Points on a hilly landscape, in no order, each with its height.
From any point a ball rolls to the lowest of the 3 points nearest to it. It stops when none of these is lower. Distance is the straight distance between rows; heights are no part of it.
(1564): [135 140 143 146 189 120 188 121 182 154  54 137 156 130 156  87 134 121
  85 140 130 123 129 140 150 115 115 182  92 156 153 119  98  74 120  85
  70 111]  height 1.43
(1574): [124  74 207  77 150 101 152 202 149 138 136 122 147 109 190  93 102  87
 155 140 151 130 136  92 101 136 127 142 117 115 129 103 110 148 192 132
  57 205]  height 4.15
(1288): [ 94  99 148 118  76 124 156 172 150  92 150 129 137 129 122 128 177 166
 139 129 145 123 130 139 159 144 138 125 137 127 143 160 107 136 128 142
 132 110]  height 2.61
(442): [147 162  96 160 106 168 117  71 112 139 122 147 124 133 116 149 118 138
 128 112  83 109 154 134 122 118 128 119 145 166 100 113 127 152 108 143
 160  98]  height 4.80
(1315): [149 170  72 162 119 168 143  75  79 118 159 138 142 120  76 188 147 145
 125 108  73 132 132 111 150 125 119 112 157 204 113 113 122 125 108 134
 147  92]  height 5.18
(1334): [103 213 102 153  97 141 158  75 144  73 163  64 162 126  91 161 223 166
  61 139  96 158 115 148 157 155  76 167 123 137 136 122 118  80  65 105
 192  75]  height 4.97
(637): [145 179  73 166 155 157 106  64  89 157 116 134 109 127 104 169  96 140
 121 136  78 100 145 106 129 117 132 138 133 185  98 111 120 114 117 148
 144  70]  height 4.16
(1631): [161 134  97 126 108 108 119  79  67 166 229 129  81 129  69 172 110 118
 154 165 115 173 114 105  75 132 174  76 205  84 164  89 187 119  80 136
 151 139]  height 9.00
(583): [167 152  62 162 158 128  63  80  58 163 164 157 100 105  80 197  98 119
 144 136  96 122 160 104 118 138 140 107 135 183 110 108 141 112 122 135
 142 127]  height 2.39
(433): [ 83 116 148 111  88 161 166 150 154  74 132 101 156 109 111 119 244 162
  77 111 134 144 124 152 159 153 141 151 104 148 144 165 101 112 119 117
 153 111]  height 1.25
(566): [147 133 111 140 101 141 126 123 105 129 153 156 114 112 115 151  92 115
 158 121 129 126 152 115 104 143 120  88 142 121 144 116 128 157 118 127
 155 113]  height 3.86
(1148): [150 143  76 141 154 135 121  80 156 143  64 136 124 121 123 125  99 110
 108 129  99 114 134 128 138  95 128 159  85 188 108 127 103  87 144 129
 119  82]  height 2.73
(476): [136 145  56 121 159 128  98  69 119 157  76 155 114 112 148 134  69 101
 132 127 112  97 108 113 143 102 126 156  78 136  85 157 125  99 147 148
 105 112]  height 1.86
(377): [144 128 114  60 169  62 112 131 100 149  83 113 113 128 159  69  60  84
 147 117 143 111  78  95  89  69 137 140 103  64 138 172 132 108 170 157
  54 180]  height 3.74
(70): [115 151 183 146 162 135 219 129 160 131  49 139 180 144 156  82 163 154
  70 140 106 172 126 134 157 128 117 167  95 148 179 105  89  89 134  95
 116 120]  height 4.61
(1463): [154 107 149  96 124 118  89 125 129 155 124 116  98 145 158 105  78  82
 170 138 158 138 107 101 110 115 131  87 135  83 161  93 159 155 157 175
 112 168]  height 6.15
(2): [148 124 128 124 136 118 105 126 133 123 107 134 113 125 164 137  75 114
 150 134 142 118 133 114  92 115 130 106 132 132 128 122 143 136 150 126
 122 146]  height 2.77
(1399): [110 164  91 171 101 172 156  76 105  93 149  90 147 135  66 152 194 164
  87 115  85 138 123 140 139 142  93 140 152 156 127 125 130 104  75 109
 187  61]  height 3.91
(194): [104  92 149 118  64 127 118 186 138  86 172 112 124 120 137 151 159 145
 143 112 151 124 121 133 138 157 135 107 155 107 138 126 131 173 117 130
 168 129]  height 1.03
(922): [116 132  89 110 189 130 132 100 135 141  65 146 124 138 163 110  76 109
 110 118 133 101 120 135 123  73 123 176  71 139 111 169 100  83 153 127
  40 136]  height 3.06
(1057): [128 112 144 139 139 107 152 144 149 143  89 132 123 117 173 124  93 108
 132 131 117  99 151 141 135 117 135 120 109 155 118 132 116 114 172 119
 100 135]  height 3.69
(251): [110 164 114 143  92 155 160 103 135  75 158  73 163 135  85 140 234 185
  70 116 109 151 111 132 139 147 107 173 141 120 136 148 109  88  84 115
 182  65]  height 4.39
(771): [ 96  77 206  86 160  98 182 195 155 142  94 129 139 121 163  87 134  97
 141 146 145 113 143 105 108 115 124 144 104 139 129 111 101 143 184 112
  80 187]  height 3.38
(113): [171 166  93 128 170 123  68  71  95 159 129 157 106 138 116 161  65 103
 146 151 107 116 157  99 111 116 132 129 113 151  86 118 145 131 120 156
 151 122]  height 2.28
(428): [143 121 110 129  89 116 108 122 107 140 196 140 114 145  81 172 115 143
 159 109 135 151 125 119 117 138 120  87 188  93 137 121 164 161  91 132
 166 131]  height 1.60
(457): [124 119 120 137 183 104 164  81 158 138  67 138 140 128 155  96  72  96
  92 128 111 107 145 151 142 112 119 151  81 151 118 143 116  93 154 106
  70 104]  height 2.90
(625): [111 137 184 123 197 120 194 159 188 151  56 131 188 143 127  68 128 114
  85 141 144 151 124 156 161 137 104 185  93 150 165  98 100  87 152  59
  57 138]  height 2.19
(812): [140 151  94 166  86 167 139  98  99 119 167 134 127 131  87 145 143 155
 126 107 110 113 151 143 111 135 118 104 155 159 105 138 139 155  93 116
 179  86]  height 5.91
(215): [131 123 124 131  83 126 105 126 117 122 137 118 106 135 121 160 132 141
 165 129 128 154 121 117 108 157 120  87 182  93 145  96 167 139 112 153
 162 120]  height 1.99
(1030): [140 169 106 182 117 180 141  78 103 110 128 109 143 123  88 153 180 166
  92 130  89 148 121 120 145 128 103 143 141 166 134 112 132 113  95 122
 182  56]  height 3.40
(958): [147 110 126 116 121 109  91 147 140 160 112 127 117 136 168 121  73  90
 170 152 163 121 119 122 105 119 140 101 141  94 149 104 144 164 159 150
 114 159]  height 4.28
(898): [107 124 158 135 151 141 187 135 180 133  68 135 159 118 164  87 137 123
  91 146 122 131 134 149 152 134 139 143 104 163 147 137 101 118 152 110
  93 133]  height 4.04
(880): [106 120 144 135  90 154 157 145 147  94 164  74 148 122  90 121 244 167
  87 131 162 114 126 164 163 162 131 144 126 136 120 178 101 119 112 124
 176  92]  height 2.07
(876): [148 118 121  59 161  79  98 137 122 158 104 122 119 134 164  62  39  77
 142 117 170 128  63  90  86  64 145 112 111  52 153 143 139 122 147 144
  69 176]  height 2.87
(1083): [128 145 105 166 119 150 137  90 128 105 120 153 128 123 114 136 151 144
 134 114 108 125 150 140 133 110 123 117 146 160 124 122 122 130 110 129
 158  60]  height 4.05
(1329): [ 84  86 188 107  84 126 156 205 161  88 119 111 132 129 139 123 188 175
 143 110 137 148 138 149 158 160 142  97 116 141 136 133 116 148 146 118
 123 139]  height 3.16
(325): [141 157  39  96 165 145  30  94  88 144  82 157  79 155 145 143  63 107
 150 131 122 113 121  89 127  58 122 162  59 103  78 183  96  85 147 148
  75 133]  height 2.05
(1038): [ 89 137  57  78 184 137  73 104  94 163  57 173 107 143 154 116  71 115
 134 124 115 121 111 115 114  27 120 169  44 112 106 183  80 103 115 139
  61 153]  height 4.00
(550): [119 123  80 112 168  97 107 123 115 148  86 141 106 118 164 132  43 110
 124 147 144  90 100 126 104  55 121 146  96 101 111 164 121 110 158 129
  52 157]  height 1.78
(927): [150 138 128 147  83 116  93 120  61 124 251 124 102 130  57 170 112 118
 155 152 143 170 119 108 120 169 151  78 193  71 163 111 168 138  68 131
 165 134]  height 5.58
(759): [162 146  77 148 132 144 103  91  76 158 158 175 108 131  93 174 115 127
 134 120  93 129 166 112 105 145 115 104 152 173 109 110 160 150 110 134
 170  92]  height 3.53
(23): [ 86  75 223  74 120 136 159 229 159  90 114 107 150 132 156  85 189 166
 139 129 140 153 153 141 140 148 145 136  98 152 114 133 107 163 157 129
  90 201]  height 4.50
(1320): [102 129 147 153 118 142 165 121 166 110  95 125 137 132 147 125 155 156
  94 121 119 118 146 151 136 124 131 115 131 153 145 124 121 115 128 125
 145  93]  height 3.81
(1080): [ 88 171 148 147 102 155 144 110 135  82 206  59 144 125  93 128 239 163
  57 131 130 124 118 153 141 162  99 168 144 138 116 156 109  97  98 104
 194  91]  height 4.93
(1615): [118 115 131 146  87 151 132 134 126 102 150 141 137 130 112 141 140 156
 154 122 113 117 130 151 123 141 115  93 151 143 130 129 142 171 115 127
 173 107]  height 3.26
(582): [152 163  81 162 134 151 112  89  59 154 161 171 122 122  75 177 118 150
 123 106 110 113 166 115 132 132 127 128 159 195 100  98 134 159 115 129
 162  92]  height 4.51
(1166): [164 155  56 146 151  95  83  84  30 162 197 150  72 129  46 215 113 125
 143 135  99 150 145 115 103 141 133  89 170 154 112  92 163 133  87 153
 156 134]  height 1.72
(84): [144 163  86 147 145 137  99  82  86 162 110 164 124 123 115 158  92 116
 148 124  88  86 149 115 125 117 134 134 119 157 101 133 131 119 139 129
 150  92]  height 3.10
(1177): [148 151  67 139 186 159  74  75  99 160 109 136 103 124 126 153  72 112
 135 132  86 102 129 117 143  96 133 157 117 160  81 139 113 105 158 136
 136  85]  height 3.58
(468): [112 145 122 154  83 142 133 155 121 101 205 113 125 125  62 167 177 170
 129 113 133  99 130 169 135 179 132 121 174  99 110 158 136 152  85  99
 172  87]  height 2.45
(486): [ 95  77 165 107 103 153 127 196 177  79 202  78 131 105 127 117 229 153
 125 110 154 146 111 143 142 186 149 143 121 121 102 162 120 128 142 151
 165 156]  height 2.84
(514): [130 108 138  97 160  71 117 144 133 152  91 118 142 114 167  99  52  87
 126 127 162 110  95 107  91  85 138 125 111  99 148 139 152 121 172 140
  59 167]  height 4.02
(732): [141 163 104 157 100 159 153 114  91  98 178 128 151 125  64 181 188 161
 106 101  94 111 139 150 121 140 106 130 177 159 109 144 134 141  89 121
 182  52]  height 6.74
(1452): [109 117 161 121  73 146 133 169 137  80 190  90 141 109 102 123 217 174
 103 113 160 104 124 156 162 173 124 128 133 139  99 191 108 127 120 122
 172 131]  height 2.52
(770): [130 122 155 126 136 117 154 148 171 138  83 130 147 133 171 115  96 111
 118 131 121 106 158 142 135 101 121 137 119 161 138 128 126 139 138 123
 127 130]  height 4.24
(797): [114 163 138 139 131 115 165 117 185 101  86 105 177 134 148 125 196 143
  68 121 104 186 112 134 170 156  96 162  90 140 164  90 120  71  96 105
 148  90]  height 5.69
(1465): [145 119 121 127  80 113  94 100  83 153 192 131  81 137  95 161 116 117
 161 128 144 167 103 111 116 147 165  83 191  84 141 106 169 152  94 136
 138 142]  height 3.67
(1479): [121 123 142 143  80 148 127 162 127  78 206  83 142 115 101 143 222 174
  90 111 147 117 118 154 149 189 130 142 134 125 107 175 113 134 105 116
 187 101]  height 2.08
(191): [156 131  68 110 153 137  67  94 107 148  92 131 104 119 140 134  48  95
 145 129 101 108 116 121 118  67 129 156  80 108  70 151 122 104 147 136
  93 139]  height 1.41
(1206): [118 100 187  91 142  87 137 183 143 149 110 124 122 129 174  90  88  84
 159 126 146 124 113 114 102 101 147 126 132  77 137 125 118 152 187 130
  67 161]  height 4.49
(1224): [160 140  96 125 109 131  95 106  91 148 168 137  89 135 110 161  87 126
 161 124 128 138 137 121  99 144 132  87 175  96 156  91 178 145 109 154
 155 142]  height 6.26
(378): [138 141  56 109 159 133  62 107 105 141 103 130 102 133 141 131  60 100
 148 150 130 113 118 111 115  63 112 151  69  97  99 165 115  88 146 143
  88 154]  height 1.64
(140): [117 116 139 127  75 117 119 154 124 106 145 123 118 153 131 145 121 134
 174 128 149 134 154 122 127 144 123 100 154 117 144 120 151 171 130 153
 150 115]  height 1.56
(908): [102  94 219 117 108 119 135 197 168  93 110 128 143 122 156  95 159 133
 164 133 127 138 137 128 140 124 147 110 126 114 156 125 113 151 169 156
 126 165]  height 4.65
(1359): [122 102 150 114  77 118 108 162 119  99 171 119 122 121 117 153 138 135
 161 144 142 157 128 122 128 147 131  92 167  95 161 129 143 160 123 145
 150 147]  height 1.34
(1555): [ 95 123 138 132  94 152 144 144 142 101 118 122 144 128 135 125 186 160
 127 117 122 122 125 160 149 138 118 112 133 159 139 146 123 126 115 112
 169 107]  height 3.04
(679): [128 147 117 170 147 154 158  86 150 109  92 139 146 133 135 119 151 149
 114 122 117 122 135 145 151 119 117 121 127 173 131 122 127 121 120 118
 152  89]  height 3.68
(594): [108 141 124 154  90 132 139 138 140 107 118 132 135 145 138 124 151 155
 134 128 115 114 151 150 132 131 125 112 140 150 142 119 110 140 111 136
 152 106]  height 3.57
(83): [ 99  73 216  83 151 155 187 210 159 127 113 118 164 119 158  59 155 117
 151 157 128 138 139 125 131 161 144 167  80 154 122  99 117 146 173  87
  74 205]  height 5.06
(446): [136 137  85  92 156 105  76 129 110 136  91 128 104 124 169 115  53  85
 142 135 139  96 106 117  89  55 134 122  85  73  99 163 121  96 156 137
  68 162]  height 1.35
(1135): [130 153  68 124 169 138 115  86 132 145  52 157 126 123 134 120  81 113
 121 125 106 106 114 147 138  89 128 181  69 139 107 157  97  83 135 124
  73 115]  height 2.33
(1523): [125 175 119 149  82 167 150 112 139  85 159 104 125 128 104 128 212 177
  85 109 118 122 121 138 128 147 117 126 138 133 130 127 105 106  71 111
 174  60]  height 3.66
(413): [127 175 148 157 187 108 188 108 169 123  39 147 177 130 156 105 162 129
  84 123 112 161 109 143 159 157  88 180  79 148 150  77 111  66 112  93
 111 109]  height 2.97
(1184): [121 102 147 113 159 103 116 155 135 134  98 128 120 128 183  99  72 105
 137 124 132 116 124 110 125 106 118 127 114 100 115 149 113 121 165 136
  78 164]  height 4.29
(1152): [ 96  71 159 104  80 133 116 170 148  79 192  95 144 115 117 147 190 166
 151 120 163 124 131 136 139 187 133 106 147  96 121 149 141 140 134 140
 162 167]  height 2.17
(1127): [162 134 103 124 104 125  83  83  81 175 187 118  72 152  87 154  72 111
 153 129 151 168 119 102 108 137 149  78 197  81 168 100 198 161  77 150
 156 144]  height 7.05
(1312): [129 114 144 114  91 137  90 127 104 136 194 119  99 135 107 152 118 127
 175 132 147 144 102  93 111 143 156  80 183  68 148 123 155 165 118 155
 134 133]  height 4.90
(152): [121  95 166  70 156  85 153 172 139 144 104  98 135 119 171  67  90  64
 157 127 150 119 120  92 115 112 145 135 123  95 145 123 135 152 176 132
  63 188]  height 4.34
(1262): [164 152  94 136 135 105  71  71  78 181 181 127  74 114  89 166  80 102
 160 136 123 160 112  98 101 139 153  99 164  96 145  98 199 146  92 132
 151 152]  height 7.72
(154): [147 128  76 124 140 121  77  89 125 151  75 135 109 119 168 129  54  98
 132 140 121  95 139 128 113  94 134 146 101 117 106 140 118 114 148 148
 112 121]  height 1.81
(613): [166 161  83 153 145 123  62  92  92 162 118 128  90 123 135 130  54 113
 145 124 140 100 127 102 108 110 145 132 121 115  92 132 157 129 143 137
 113 147]  height 1.67
(676): [151 151  90 150 106 126 110 120  70 133 186 140  90 123  68 185 105 141
 144 128 141 145 129 121 100 144 106 105 183 108 140 103 173 159  58 137
 162 123]  height 0.07
(417): [131 136 122 154  94 145 120 123 139 116 133 157 137 123 108 151 138 135
 136 123 110 117 149 130 126 117 119 107 169 136 133 120 146 138 108 134
 176  93]  height 3.65
(196): [138 170 139 157 134 135 188 103 159 125  82 112 141 127 160 109 169 158
  83 113 107 160 123 147 144 128 110 163 109 149 156 103 121  98 115 115
 142  79]  height 4.35
(1495): [176 123  99 120 128 106  83  98 125 163 128 126  86 122 130 121  95  93
 169 137 149 134 124 110  99 117 141 103 146  79 133 118 173 142 125 159
 153 137]  height 6.01
(937): [149 145  88 156  99 141 125 117  73 111 199 149 123 139  65 175 135 161
 140 100 100 117 165 128 112 140 101 106 176 148 103 122 151 143  76 129
 172  93]  height 6.54
(1114): [116 115 159 114 155  97 151 165 163 152  76 153 142 131 173  96  91  92
 113 142 150  98 154 139  96 108 124 156 109 134 121 150 103 121 157 122
  62 148]  height 4.25
(1405): [100 102 185 103 174 112 178 156 172 154  95 151 143 136 167  74 107 108
 120 162 152 133 146 127 113 119 127 152 111 159 140 127  94 132 183  87
  66 177]  height 1.63
(576): [141  97 117 157  72 133 121 130 108 115 203 133 124 125  91 168 127 141
 173 124 129 128 145 134 125 162 127 104 169  83 136 125 154 153 100 146
 175 138]  height 2.40
(865): [124 147 112 160 176 139 145  60 176 129  66 132 152 125 148 116 131 137
  67 139  87 144 127 124 146 110  97 155 104 164 137 103 120  83 133 113
 144  78]  height 2.66
(1622): [123 115 155 105  86 111 119 169 124 115 150 126 129 126 143 130 148 139
 163 132 154 135 126 117 136 142 130  99 143  97 148 119 159 167 136 150
 121 149]  height 1.73
(1229): [ 93  71 212  97 109 134 154 213 153  95 133 129 146 139 154  89 179 157
 143 128 143 151 139 123 131 145 141 113  97 150 130 122 102 146 148 138
 101 162]  height 3.90
(222): [124 134 130 154 205  94 194 106 176 149  33 147 166 136 157  84 137 111
  69 125 121 143 127 147 149 128  97 200  89 171 159  94 107  77 122  81
  64 113]  height 1.11
(187): [132  87 169 119 133 111 153 173 177 120  91 140 140 123 163 116 100 103
 150 131 144 118 143 131 148 116 139 120 132 128 132 110 120 133 158 128
  90 137]  height 4.77
(491): [136 128 123 152 113 138 121 123 128 122 110 151 118 137 120 153 117 135
 143 124 119 125 153 133 101 133  98  90 153 129 124 125 134 171 118 145
 156 124]  height 3.54
(1145): [171 158  58 108 154 132  39  78  77 165 109 137 102 133 134 152  59 109
 159 132 117 117 134 108 113  85 132 150  88 117  80 143 127  99 139 132
  96 136]  height 1.52
(422): [ 81 108 185 112 117 134 166 171 167  87 138 100 160 141 129 106 238 163
 118 122 138 145 127 169 166 159 124 136 118 159 134 154  95 121 125 110
 128 155]  height 1.89
(94): [155 161  63 128 155 135  58  91  88 147  85 168  91 127 139 134  69 113
 128 144  96 107 135 116 113  85 115 152  64 137  71 152 110 108 148 126
 106 108]  height 1.55
(1568): [152 109 158  53 172  65 124 153 132 152 118  99 120 136 177  51 100  65
 153 132 171 124  94  80 124  94 163 123 141  61 141 135 129 123 178 157
  31 192]  height 4.88
(448): [122 101 164 122 152 120 163 176 176 137  73 147 151 132 170  75 108 116
 114 148 135  98 159 145 129 124 142 131 107 152 147 122 110 131 150  92
  77 151]  height 3.28
(1533): [137 139 112 164 107 133 116 108  91 131 173 136 117 121  99 174 103 136
 125 137 113 121 154 133 128 136 117  99 162 140 124 128 164 157 103 135
 145 108]  height 4.38
(470): [105  92 185 132 173 129 201 147 173 151  62 153 161 138 157  69 115 107
 101 147 145 113 121 122 129 130 117 170  83 156 158 122  95  91 156  83
  76 147]  height 2.04
(1058): [131 117 108 154 141 139 131 136 126 118 105 136 131 121 147 129  92 133
 127 123 104 114 135 133 101 115 103 114 136 131 144 122 132 146 141 140
 151 122]  height 3.31
(454): [109 161 132 135  89 143 157 139 157  94  99 108 160 137 113 109 214 165
  84 120 117 147 116 165 156 144 115 148 120 151 164 127 109 113 103 114
 156  99]  height 2.09
(784): [ 90  88 198 122 138 128 188 190 171 109  98 153 139 134 155 100 147 105
 146 158 151 133 150 162 137 136 123 152 104 149 154 109  99 164 167  93
  86 173]  height 5.05
(702): [106  93 159 117 100 144 111 166 131  85 197 102 117 138  95 147 189 155
 124 142 165 132 129 178 149 173 128 112 149 106 104 153 110 144 127 146
 156 135]  height 2.42
(725): [101 111  91  92 184  95 150 128 141 137  64 158 140 128 179 122  61  95
 113 141 120 100 128 134 118 106 123 154  99 147 116 169 100  92 161 112
  59 142]  height 3.73
(512): [140 127 144 147  86 142 116 170  94  89 245 114 120 128  72 180 156 161
 142 128 146 140 133 155 136 167 119 121 180  76 101 149 146 151  93 121
 172 112]  height 2.94
(723): [ 79 104 219 100 134 147 187 187 166 107  98 149 172 132 172  95 193 159
 104 128 151 150 144 155 152 149 143 133  87 161 141 115 110 148 137  96
 112 188]  height 3.85
(1504): [162 144 111  87 163 106  83 102 119 163 127 105 102 138 166  86  42  75
 155 119 170 127  74  92 119 102 151 113 124  75 144 140 161 133 146 150
  93 177]  height 1.38
(168): [150  89 164  77 169  82 121 147 143 180 125 111 123 138 186  75  90  63
 148 136 146 125  91  89 103  98 153 107 126  72 149 132 135 146 179 144
  67 185]  height 4.54
(1324): [117  70 202 100 141 115 142 193 163 128  96 124 131 108 185  87 126 119
 158 152 149 125 138 129 105 144 136 132 109 120 138 114 116 159 184 127
  77 198]  height 4.43
(1280): [139 138  93 153 153 155 104  64 140 153  79 138 114 140 152 138  96 119
 114 127  78 105 138 146 142  77 134 143 108 158  92 123 108 103 130 141
 134  93]  height 3.27
(1639): [125 154 126 190 129 143 150  72 142 128  82 133 160 122 108 139 151 134
  74 145  89 144 110 133 144 116 101 152 132 179 134  99 126 106 113 120
 169  64]  height 3.30
(1340): [158 124 132 112 116 104  82 121 102 186 158 100  95 124 102 123  90  72
 159 123 140 152  95 104 116 130 164  65 168  84 155  96 185 160 116 164
 140 156]  height 7.62
(607): [ 92  99 172  99 107 138 173 186 159  99 130 136 147 131 148  98 199 141
 112 123 147 143 141 168 155 144 146 119 108 155 139 133 102 141 130 134
 131 150]  height 2.43
(1287): [160 110 135  65 159 106  89 124 129 183 122 118  93 141 161  42  40  65
 156 128 167 138  38  88 128  99 163  95 127  61 154 146 157 129 133 158
  91 190]  height 3.29
(47): [174 148  74 141 132 126 102  86  60 155 211 163 105 128  66 190 112 136
 139 108 107 139 162 109  95 143 126 117 177 135 140  86 150 141  79 146
 172 121]  height 1.39
(31): [112 108 167 110 167  94 145 170 142 142  94 117 130 128 176  74  75  69
 131 146 150 120 121 112  99 107 148 144 111 102 117 128 124 138 175 127
  51 182]  height 4.20
(609): [130 109 167 116 140 115 171 157 157 125  81 133 143 128 172 113 135 139
 119 109 138 124 152 146 133 131 134 132 111 141 152 125 105 152 157 119
 124 132]  height 4.66
(110): [138 145 162 137 203  95 197 120 191 154  40 149 201 140 137  96 155 106
  67 137 123 159  99 126 148 141  76 199  72 146 178 106 109  77 125  66
  87 158]  height 2.01
(112): [142 132 133 159  88 138 119 148 116 108 186 132 127 136 102 161 144 164
 150 123 129 119 133 133 137 136 111  97 179 106 131 152 142 148 114 132
 166 112]  height 2.89
(1104): [128  86 146 125  68 122  96 170 123  88 178 109 123 129 105 127 150 150
 162 107 161 125 137 145 129 176 138 120 157  67 125 139 140 159 111 142
 165 133]  height 1.46
(285): [128 121 106 137 146 118 112 107 144 132  84 127 115 116 157 131  55 111
 128 122 145 103 148 129 107  93 128 119 112 130 100 148 118 130 146 120
 106 140]  height 2.15
(1123): [ 89 107 218 122 171 123 198 166 173 143  69 152 161 145 143  57 156 121
 110 146 136 131 131 148 148 136 120 174  95 152 156 109  93 120 159  65
  79 160]  height 1.07
(1499): [118 123 116 139 146 131 118  93 141 163  70 122 115 115 176 130  79 113
 115 122 117 107 134 142 132 104 136 136 107 162 109 146 123  97 171 127
 116 113]  height 2.82
(102): [169 153  93 120 122 120  70  83  80 173 159 141  94 127 118 129  66 118
 169 129 136 123 144  99 102 125 133  97 148 116 111  99 152 140 112 165
 149 128]  height 5.19
(1551): [136 158  79 174 135 168 137  56 105 131 110 122 141 111  80 152 153 124
  97 129  99 124 137 115 144 123 124 153 136 183 112 118 115 119 122 128
 156  83]  height 4.12
(1567): [ 90 162 117 175  91 156 161 101 141  90 110 123 158 150 106 164 218 172
  73 129 106 164 118 136 160 139 104 149 113 139 147 109 114  94  79 116
 181  72]  height 3.32
(329): [114 141 135 144  90 162 153 124 129  85 176 108 165 125 102 139 193 159
 100 121 128 112 127 150 155 144 122 113 148 137 134 160 125 147  90 120
 173 107]  height 4.31
(409): [123 131  74 117 158 126  85 109 136 136  90 149 108 123 159 140  40 102
 122 128 113  87 118 128 128  83 130 158  69 108  90 166 115 114 159 137
  98 134]  height 1.62
(1594): [123  87 151 113 115 127 104 170 133 100 243  72 134 109  96 142 194 167
 120 120 188 100 100 140 149 210 120 135 124  91  78 172 134 141 123 133
 201 119]  height 2.83
(1626): [162 150  86 131 117 107  84  71  43 172 193 121  75 124  70 165  93 119
 156 141 124 172 125 105  78 133 167  81 179 103 137  87 172 135  92 157
 153 156]  height 8.43
(489): [181 149 103 113 140 107  68  89  99 188 149 123  90 123 113 122  74  80
 157 134 147 149  97  98 123 123 169  87 157  89 136  94 189 153 110 153
 138 162]  height 6.77
(970): [159 141  94  97 140  96  73 100 124 152 120 124 114 127 164 106  53  88
 161 134 157 116  93 103 103  87 129 116 107  77 118 123 150 114 153 157
  91 172]  height 0.89
(744): [ 82  79 202  81  93 125 160 213 156  80 144  96 152 109 129 130 215 166
 146  89 137 128 121 128 149 172 141 130  94 138 111 160 126 129 161 128
 146 180]  height 3.33
(546): [109 155 116 160  94 158 151 103 142 103 123 116 146 124 106 141 197 152
  84 123 109 148 120 135 133 135 107 153 135 160 158 121 126 114 104 133
 175  64]  height 2.81
(1067): [113 137 126 157 110 144 139 106 150 122 112 130 137 121 120 141 135 147
 135 118 121 113 140 152 139 107 122 103 140 160 135 131 134 136 119 122
 162 101]  height 3.79
(1099): [115  62 215  89 130 108 153 223 174 104 108 131 151 121 173  88 154 112
 168 137 135 144 141 106 132 133 159 118 114 139 137 118  98 157 163 128
 102 201]  height 5.32
(568): [151 131 101 157 108 136 126 150  98 104 246 116 120 128  61 151 145 173
 144 126 136 126 145 139 121 164 137  95 175 108 112 134 126 135  74 107
 183  95]  height 3.72
(1418): [151 168  86 180 113 159 137  90  66 114 185 148 144 117  56 179 177 173
 111 114  67 126 128 115 126 129 107 133 157 171 105 119 121 117  68  98
 178  83]  height 6.03
(1016): [120 145 115 149 170 137 159  99 164 141  69 131 138 117 149 115 119 138
  95 133 116 115 137 146 143 107 126 157  98 166 132 108 119  92 129 115
  98  88]  height 2.00
(699): [ 95 132 147 144 142 117 198 129 166 118  81 139 141 139 177  85 152 129
  97 121 123 135 129 165 132 118 124 128 106 166 148 128 110 119 144 121
 108 108]  height 4.07
(67): [121 113 139 138  79 162 103 171 126  97 241  95 133 120  72 143 181 163
 107 141 151 115 140 150 166 194 125 129 158 110  96 162 131 130 111 126
 190 109]  height 2.13
(1013): [123 128 174 126  98 131 149 178 130 113 123 138 140 127 164 109 122 133
 135 117 139 132 143 137 122 144 136 101 143 124 123 126 121 160 145 122
 131 134]  height 5.12
(1518): [129 109 137 126  65 128 120 159 103  90 227  93 105 136  74 159 162 176
 143 138 147 132 126 129 130 168 128 105 168  64 110 124 152 148  92 131
 150 124]  height 3.93
(237): [160 137  77 142 122 125  82  92  95 151 135 157 100 130 105 177 106 130
 150 128 129 125 136 103 110 115 127 115 163 129 106  87 158 146 122 139
 157 120]  height 4.48
(133): [119  94 156 135  88 138 124 168 137  74 146 148 152 155 137 139 165 153
 162 129 135 134 134 147 143 153 127 123 126 115 136 141 121 166 132 138
 155 127]  height 1.61
(538): [101  98  95  99 204 115 162 114 151 152  41 149 133 131 147 103  98  90
  74 110  99 114 119 126 137 104 108 207  87 124 139 153  95  57 145  92
  33 108]  height 4.21
(591): [ 93 127 206 107 136 137 187 178 188 108  93 136 154 142 147 102 178 148
  88 124 148 167 110 148 158 140 126 134 106 171 158 113 114 137 124 116
 118 141]  height 3.11
(1508): [164 183  48 171 173 136  58  83  34 178 160 176 102 138  75 219 123 110
 120 108  84 117 175  91 115 122 152 116 161 181  80 117 118 139 120 153
 146 121]  height 2.99
(1488): [109  91 171 102  75 124 124 178 124  85 167 101 112 113 123 134 175 157
 167 111 138 152 121 122 137 164 151 103 142  82 138 119 125 157 137 154
 144 167]  height 1.47
(733): [120 158 139 153 190 107 169  94 171 164  47 134 164 117 154 104 137 115
  89 135 109 164 126 129 158 113 109 176  94 147 156  92 107  77 128  88
  79  93]  height 1.51
(900): [143 133 125  99 112 108 105 113 111 157 124 103  94 135 138 120  73  82
 170 134 159 137  78 107 116 123 157  94 148  73 148 112 184 146 144 159
 126 160]  height 7.13
(452): [118 133 132 140  76 146 120 170 117  85 220 119 127 117  90 137 189 163
 114 114 149 124 118 148 129 172 125 116 162 104  91 154 127 144 105 123
 181 107]  height 1.00

Where does a ball stop that starts at each point below?
(1508): (676)
(1099): (433)
(566): (191)
(908): (433)
(23): (433)
(1626): (676)
(1177): (191)
(1463): (191)

Call two points neighbours if one is among the 3 nearest of the other. Go from one point of each pair to the other, from neighbour to neighbour, staying as low as possible. Name the highest point that can't be avoided.
(191) and (1405): (1148)
(222) and (1405): (625)
(433) and (194): (702)
(191) and (970): (378)
(433) and (452): (1479)
